Points on a hilly landscape, in no order, each with its height.
A ball rolls from a point to the lowest of its 2 nearest points, and stops where none of them is lower. Distance is the straight distance between rows; heights are no part of it.
kofeb: [154 197 128 149 168 130 145 121 113  99 113 121 179 146 128 110 119 113
 153 149]  (h 699)
Kosi: [ 72 132 127 137 155 139 183  66 154  64 129 140 113 100 116 176  87 168
  79 139]  (h 328)
lur: [ 95 109 115 146 162 139 139 154 123 166 139 122  65 144 107  89 138 139
 113  88]  (h 593)
Kar: [188 111 131  80  77 122 117 131 148 130 148 117 129 128 160 104 160  98
 177  93]  (h 553)
vore: [ 68 137 132 127 131 126 169 102 152  80 154 160 127  97 106 199  94 130
 102 145]  (h 388)
bod: [133 162  99 150 136 133 165 181 114 118 152 115 122 145 137  94 166 134
 183 120]  (h 723)
Veze: [107 144  84 180 152 148 152 117  71  80 106 145 157 113 115 126 114 173
  89 137]  (h 400)
mene: [ 99 101 148 147 168  59 113 141 101 147 158 133  93 147  99 107 142 145
 166 168]  (h 231)
duze: [143 106 141  66  94 183 131 135 160 141 157 126 120 130 139 126 122  81
 169  84]  (h 538)
vuzo: [131 153 146 125 156 172 144 124 161 115 149 141 162 148 109 114 100 135
 152 146]  (h 537)
siv: [169  44 145  79 129  81  51 103 143 158 141 148 125 121 141 121 137 129
 136 114]  (h 755)
zolem: [144 110 132 142 173 133  80 112 121 197 104  96 123 164 134  91 113 130
 108 140]  (h 861)
rulat: [104 125 147 116 162  75 137 150 118 127 125 154  57 130  76 105 144 128
 123  83]  (h 326)
rerum: [136  42 126  93 116  81  72 132 116 161 154 145 104 127 143 141 158 132
 145 131]  (h 839)
labed: [100 128 148 139 181  72 137 137 108 146 143 130  69 147  89  86 132 121
 149 117]  (h 291)
lunut: [154 163 166 107  89 109 122 139 187 135 135 129 124 159 107 115 132 102
 172  92]  (h 329)
Pubod: [ 82 141  89 148  85  82 164 184  89  98 119 143 120  85 126 187 139 104
 116 113]  (h 406)
pezi: [118 151 132 123 123 185 143  98 101  55  86 175 132 123 104 156 122 196
  58 116]  (h 325)
duvu: [143 132 160  83 152 129 125  94  93 102  92 111 168 103 144 121 108  51
 136 186]  (h 356)
lem: [149 183 127 121 118 164 130 148 185 121 115 144 145 151 109 122 112 111
 136  54]  (h 878)
bevil: [156  92 171  75 145 111 127  93 105 108 113 110 142  73 129 106 109  53
 148 167]  (h 463)
pado: [102 130  65 153  95 179 127 158 130 122 137 146 155 113 159 198 142 135
  99 104]  (h 457)
pafot: [122 156 140 114 140 198 156 131 164 147 141 106 124 160 130  96 107  89
 147  88]  (h 638)
kerod: [164 152 147  98 135  92 112 107  88 125  72  75 146 120 147 114 125  51
 133 168]  (h 254)
bamom: [134 185  99 125 166 160 161 121 148  96 139 201 158 143 111 145 137 136
 132 119]  (h 703)
doteb: [125  73 139 113  85 122 125 145 117 116 167 130 135 105 119 136 138 143
 178 174]  (h 575)
Biru: [103 122 147 124 127  87 151 172 104 104 119 165  55  99  81 133 171 132
 115  82]  (h 358)
Mamed: [ 88 108 148 144 108 127 129 114  91 118  85 123  48  93 123 138 148 187
  50  88]  (h 633)
Ravam: [116  98  96 148  75 162 106 169 137 149 137 123 137 109 136 178 141 151
 113 114]  (h 523)
gaker: [ 74 123 119 156 120 159 178 168 124  97 184 137 119 115 127 134 160 150
 167 140]  (h 674)
fove: [135 167  73 166 152 109 155 150  76  82 105 150 177 125 123 137 118 147
 112 149]  (h 462)
sepan: [148 146 115 159 126 118 131 171 116  88 102 162 139 110  88 121 150 190
 114 116]  (h 744)
goden: [169  97 113  59  79 147 113 143 140 136 140 125 131 111 149 147 138  75
 158  77]  (h 375)
tevo: [176 131 118 122  92  87  88 178 144 131 120 146 156 122  95 167 126 152
 141 143]  (h 443)
sezu: [152 149 144 117 148 208 113 100 153 160 100  88 160 161 136 104  85  94
 109 116]  (h 707)
milif: [195  98 143 129 135 103  81  86 136 152 118  96 143 143 190  52 179 143
 137 141]  (h 801)
dugav: [103 105 151 144 116 132 126 138  81 115  91 155  56 136 117 106 177 210
  72 102]  (h 675)
pamoz: [145 109 106 124 127 117  77 157 147 188 124 132 112 162 133 130 143 138
 123  96]  (h 620)
sobul: [ 92 133 135 134 190 148 193  80 134  77 147 142 127 127  92 147  75 140
  98 167]  (h 401)
naz: [113 159  82 150 145 101 170 138  84  91 134 171 178 133 142 162 126 123
 136 184]  (h 530)
peg: [158 192  82 116 141 160 143 136 158 111 142 183 174 156 146 162 149 121
 146 111]  (h 773)
Selev: [178 167 104 126 108 102 106 131 142 175 116  86 113 189 166 111 158 100
 117  77]  (h 728)
dumir: [143 157 142  94 101 166 141 127 155 145 139  99 123 162 145 112 135  58
 165  70]  (h 608)
nusal: [144 134 148 159 145 101  98 157 175 135 119 168 121 151  96  78 141 197
 134 115]  (h 753)
gotu: [148 117 136 115 121 149 105 108 144 190 125  90 100 179 170  73 150  87
 137  84]  (h 790)
Nev: [163  58 151  95 126 149 102 100 122 146 129 108 143  99 123 115  97 121
 127 164]  (h 739)
Lemot: [149 207 144 128 179 139 148  80 141 103 118 157 184 151 118 133 113  99
 142 167]  (h 748)
vusis: [107 173  96 143 149 128 184 114 120  79 146 216 144 123 108 161 154 141
 127 152]  (h 659)
lidev: [ 80 111 106 189  90 144 128 158 130 136 144 116 114  85 139 158 158 182
 111 121]  (h 565)
ret: [198 187 121 125  85 104 124 122 135 134 118  67 139 179 166 113 161  96
 114 107]  (h 706)
matoz: [157 141 109  94  89 137 119 177 150 132 140 134 136 133 128 160 139 104
 161  94]  (h 95)
Gesem: [ 58 145  92 147 132 167 175  78 160 110 152 156 112  97 161 189 123 158
  87 134]  (h 278)
gola: [ 84 131  99 172 161 145 167 116  74 109 127 117 142 117 114 136  85 130
  98 155]  (h 331)
Mavo: [103 121 137 160  98 111 131 148  97 107  98 145  82  76 113 151 160 178
  75  89]  (h 605)
Laru: [134  94 108 143 110 148 111 134 106 137 131 117 164 120 125 146 108 144
 135 173]  (h 453)
Bidi: [ 48 163  92 141 131 122 168  63 141 102 120 169 121  71 165 185 102 163
  81 143]  (h 186)
fubem: [124  81 155  93 150  88  96 116 108 175 141 118  90 144 124 119 126  92
 151 140]  (h 891)
viz: [170 143 110 138 131  72  88 166 140 148  99 145 130 137  92 140 129 155
 115 108]  (h 528)
pona: [ 74 110 165 164 118 166 185 144 152  75 156 133  86  92 113 115 150 201
 113 118]  (h 635)
bor: [163 204 108 116 118 151 145 139 161 107 136 132 165 165 144 138 135 100
 151  83]  (h 845)
Lilaz: [120 155 124 131 179 212 153 116 139 144 129 102 144 157 134  96  91 108
 118 111]  (h 667)
furul: [129 102 106  72 121 172 137 122  99 139 131 123 140 117 152 157 104  51
 131 116]  (h 802)
tupev: [131  86 162 109 136 155 102 116 173 184 146 113  95 166 137  70 112 131
 140 127]  (h 522)
Gavof: [114 116 167 115 128 155 145 159 206 135 155 137  87 138  84 100 104 142
 141 109]  (h 407)
Veten: [ 97 103 142 130 164 157 139 139 155 187 158 107  65 166 126  67 120 126
 138 109]  (h 564)
pufen: [181 132 144  79 102 115 124 115 124 118 124 103 145 123 152 118 139  67
 166 122]  (h 642)
robal: [162 139 153 147 139  95  81 124 165 164 115 133 139 166 102  95 119 159
 138 136]  (h 797)
Pozo: [138 151 154 136 149  47  97 133 153 141 144 132 110 189 137  92 161 137
 168 116]  (h 227)
Lavom: [115 153 139 144 184 157 163 111 123  90 139 145 153 131  88 114  87 146
 126 158]  (h 465)
Vabu: [ 94 149 100 144 122 175 143  94 110  75  87 164 134  96 132 175 112 178
  38  94]  (h 295)
ziv: [129 115 106 135 157  74  70 158 130 163 119 150 111 150 116 149 141 147
  99  93]  (h 573)
bivi: [132  50 130 118 128 164 110  92 109 155 128  83 135 107 128 135  77 133
  91 178]  (h 807)
Bam: [166  72 147 101 109 104  98 124 115 138 134 124 140 107 118 116 126 128
 162 168]  (h 660)
kimel: [140 159 134 103 137  88 121 139 131 160 108 118  94 139  85 133 104  67
 129  80]  (h 852)
gare: [100  78 100 110  99 165 133 121  95 137 142 114 138 108 148 170 100  95
 115 140]  (h 713)
rimi: [133 165 122  87 163 163 139 103 134 135 113 143 160 141 113 173  70  58
 107 122]  (h 814)
dom: [174 193 134 164 128 131 131 115 137 135 100  76 156 177 144  87 143 112
 126 118]  (h 681)
dap: [ 67 155 106 132 129 142 160  64 101  63  86 157 116  82 147 166  98 177
  56 121]  (h 256)
nuta: [170 101 165 105 150  88 111  86 139 103 102  95 158  49 146  86 143  58
 133 148]  (h 539)
tizo: [ 88  56 130 111 136  83  82 128 100 173 154 124  84 139 132 153 135 120
 123 137]  (h 896)
Pida: [203  74 144  99 130  67  70  95 134 145 117 124 144  97 154  99 148 113
 133 131]  (h 658)
loku: [188 129 148 129 108 131 113 112 140 135 126  91 154 152 168  70 160 136
 166 149]  (h 767)
fepim: [108 120 115 153 155 121 138 129  80 142 109 100 142 118 102 137  77 106
 104 175]  (h 260)
dun: [122 123 156  92 153  57  96 130 130 165 135 130  86 157 103 135 123  82
 150 107]  (h 867)
Tuzin: [ 63 131 161 169 107 146 173 126 154  81 152 125  97  53 155 156 144 192
 116 113]  (h 606)
Taga: [100 106 115 151 159 132 122 150  95 138 111 150  63 145 113  85 164 179
  86  75]  (h 628)
mir: [202 147 147 113  98  68 109 115 127 120 137  90 138 148 165  89 170 127
 162 155]  (h 735)
Pami: [135 142 181  89 110 140 131 144 203 123 145 145 127 139  78 125  93 116
 165 112]  (h 371)
bigu: [190 148 134  89 103  58 113 136 110 128 121 101 134 136 139 130 135  94
 164 149]  (h 701)
gomo: [130 170 117 101 147 130 145 141 118 128 108 121 127 128  93 151  81  55
 122  87]  (h 840)
vonar: [136  91 126 145 161 155  97 110 104 187 103  81 127 139 114 112  82 131
  89 167]  (h 856)
gafa: [148 172 138  98 159 190 130  83 157 136 122 138 172 159 132 141  94  81
 124 123]  (h 766)
tozal: [119  72 161 103 110 150 119 143 173 154 170 127  95 138 108 109 119 141
 157 142]  (h 459)
punad: [153 131 131 109  92 147 107 167 169 123 138 153 162 127 104 162 124 139
 149 125]  (h 292)
Funol: [ 78 117  78 146 113 123 154 116  62 131 117 123 174 119 168 169  95  96
  99 173]  (h 294)
fidu: [146 135 137 165 132 134 129 160 130  99 105 167 124 130  87  67 151 220
 121 122]  (h 705)
Lato: [184 133 177 116 117  71  80  97 152 152 112 117 144 155 118 106 129 125
 153 151]  (h 831)
zudel: [161 151 162 129  94  91 120 121 170 146 143 113 115 185 141  85 163 115
 170 112]  (h 284)
Zop: [105 127 135 188  86 106 132 166 127 107 126 144 112  69 124 160 168 191
 106 116]  (h 586)
tevok: [110 133 114 134 105  73 144 187 104 110 114 151  88  91  87 166 149 114
 113  92]  (h 384)
Zerog: [108 118 151 160 123 152 160 154 119  84 124 155  92 114  95  83 163 211
 118 118]  (h 666)
ganap: [100 112 100 175  98 158 112 123 127 122 134 121 166 105 131 172 106 180
 106 161]  (h 543)
kaguf: [ 90 143  80 148 133 190 149 120 142 115 145 168 143 120 137 186 133 140
  84 109]  (h 382)
Vebus: [138 133 135 121 156 103 116 126  77 160  83  89 136 126 115 120  89  72
 121 173]  (h 194)
fego: [151  98 148 126 162 107  71  99 119 180 120 101 121 172 170  76 152 125
 138 142]  (h 834)
Fiz: [ 59 115 144 170  90 131 141 141 155 136 149 102  81  58 153 168 138 172
 113 113]  (h 584)
bule: [ 64  88 107 133  86 170 143 123 126 130 166  99 113 100 153 175 114 136
 124 137]  (h 646)
takid: [174 131 101 116  99 160 103 137 143 176 119  91 128 166 170  97 146 110
 137  85]  (h 761)
resib: [ 85 159  85 165 114 102 165 119 110  81 147 197 169 111 143 186 146 151
 129 180]  (h 600)
Pevo: [166 115 100 129 120 106 111 140  75 132 100 107 173 120 143 137 107 115
 129 189]  (h 320)
febev: [102 125 120 155 127 142 159 181 129 130 163 130  99 128 110 100 161 153
 164 122]  (h 700)
Gaku: [124 116 142 148 172  57  85 142 122 151 149 134 119 175 129  98 152 165
 162 152]  (h 144)
tof: [131 124  92 116 131 122 140 122  62 115 102 135 194 125 168 154 106  89
 111 196]  (h 168)
dudu: [ 39 114 132 137  91 146 155 121 157 119 167  92  91  66 171 186 116 152
 134 133]  (h 607)
Dodin: [143 132 150 142 144 172 126 122 140 146 132 105 152 152 129  76 110 139
 159 157]  (h 604)
Muvaf: [ 78  83 135 133  96 146 159 135 112  99 193 127 129 107 133 143 143 143
 182 181]  (h 634)
vepad: [202 101 164 113 128  92  88  75 144 124  96  97 161  85 147  82 146  98
 129 145]  (h 592)
zifa: [157 172 149 147 148 163 123 105 133 128 100  83 176 158 147  81 127 112
 145 159]  (h 651)
gakaz: [ 78 130  79 137 101 104 164 157  74 113 130 131 146 115 142 174 114  88
 122 142]  (h 361)

For each start below, name the point where the ball stops.
fubem => goden
bor => Vebus
Veten => Gaku
rerum => Vebus
Selev => Kosi
Lemot => Kosi
zolem => goden

Call two points neighbours if one is among the 2 nearest of the other. Go from one point of each pair to the other, from neighbour to neighbour, staying as low as possible. Name the highest point that can't be avoided.
tof and Gaku => Pubod
matoz and Kosi => gafa
doteb and goden => zolem

For each start below, name every point that the ball comes to, in order.
tizo => rerum, siv, Pida, vepad, nuta, bevil, duvu, kerod, Vebus
takid => Selev, ret, dom, zifa, Dodin, vuzo, Lavom, sobul, Kosi
Taga => lur, Veten, tupev, tozal, Gavof, Pami, lunut, zudel, Pozo, Gaku
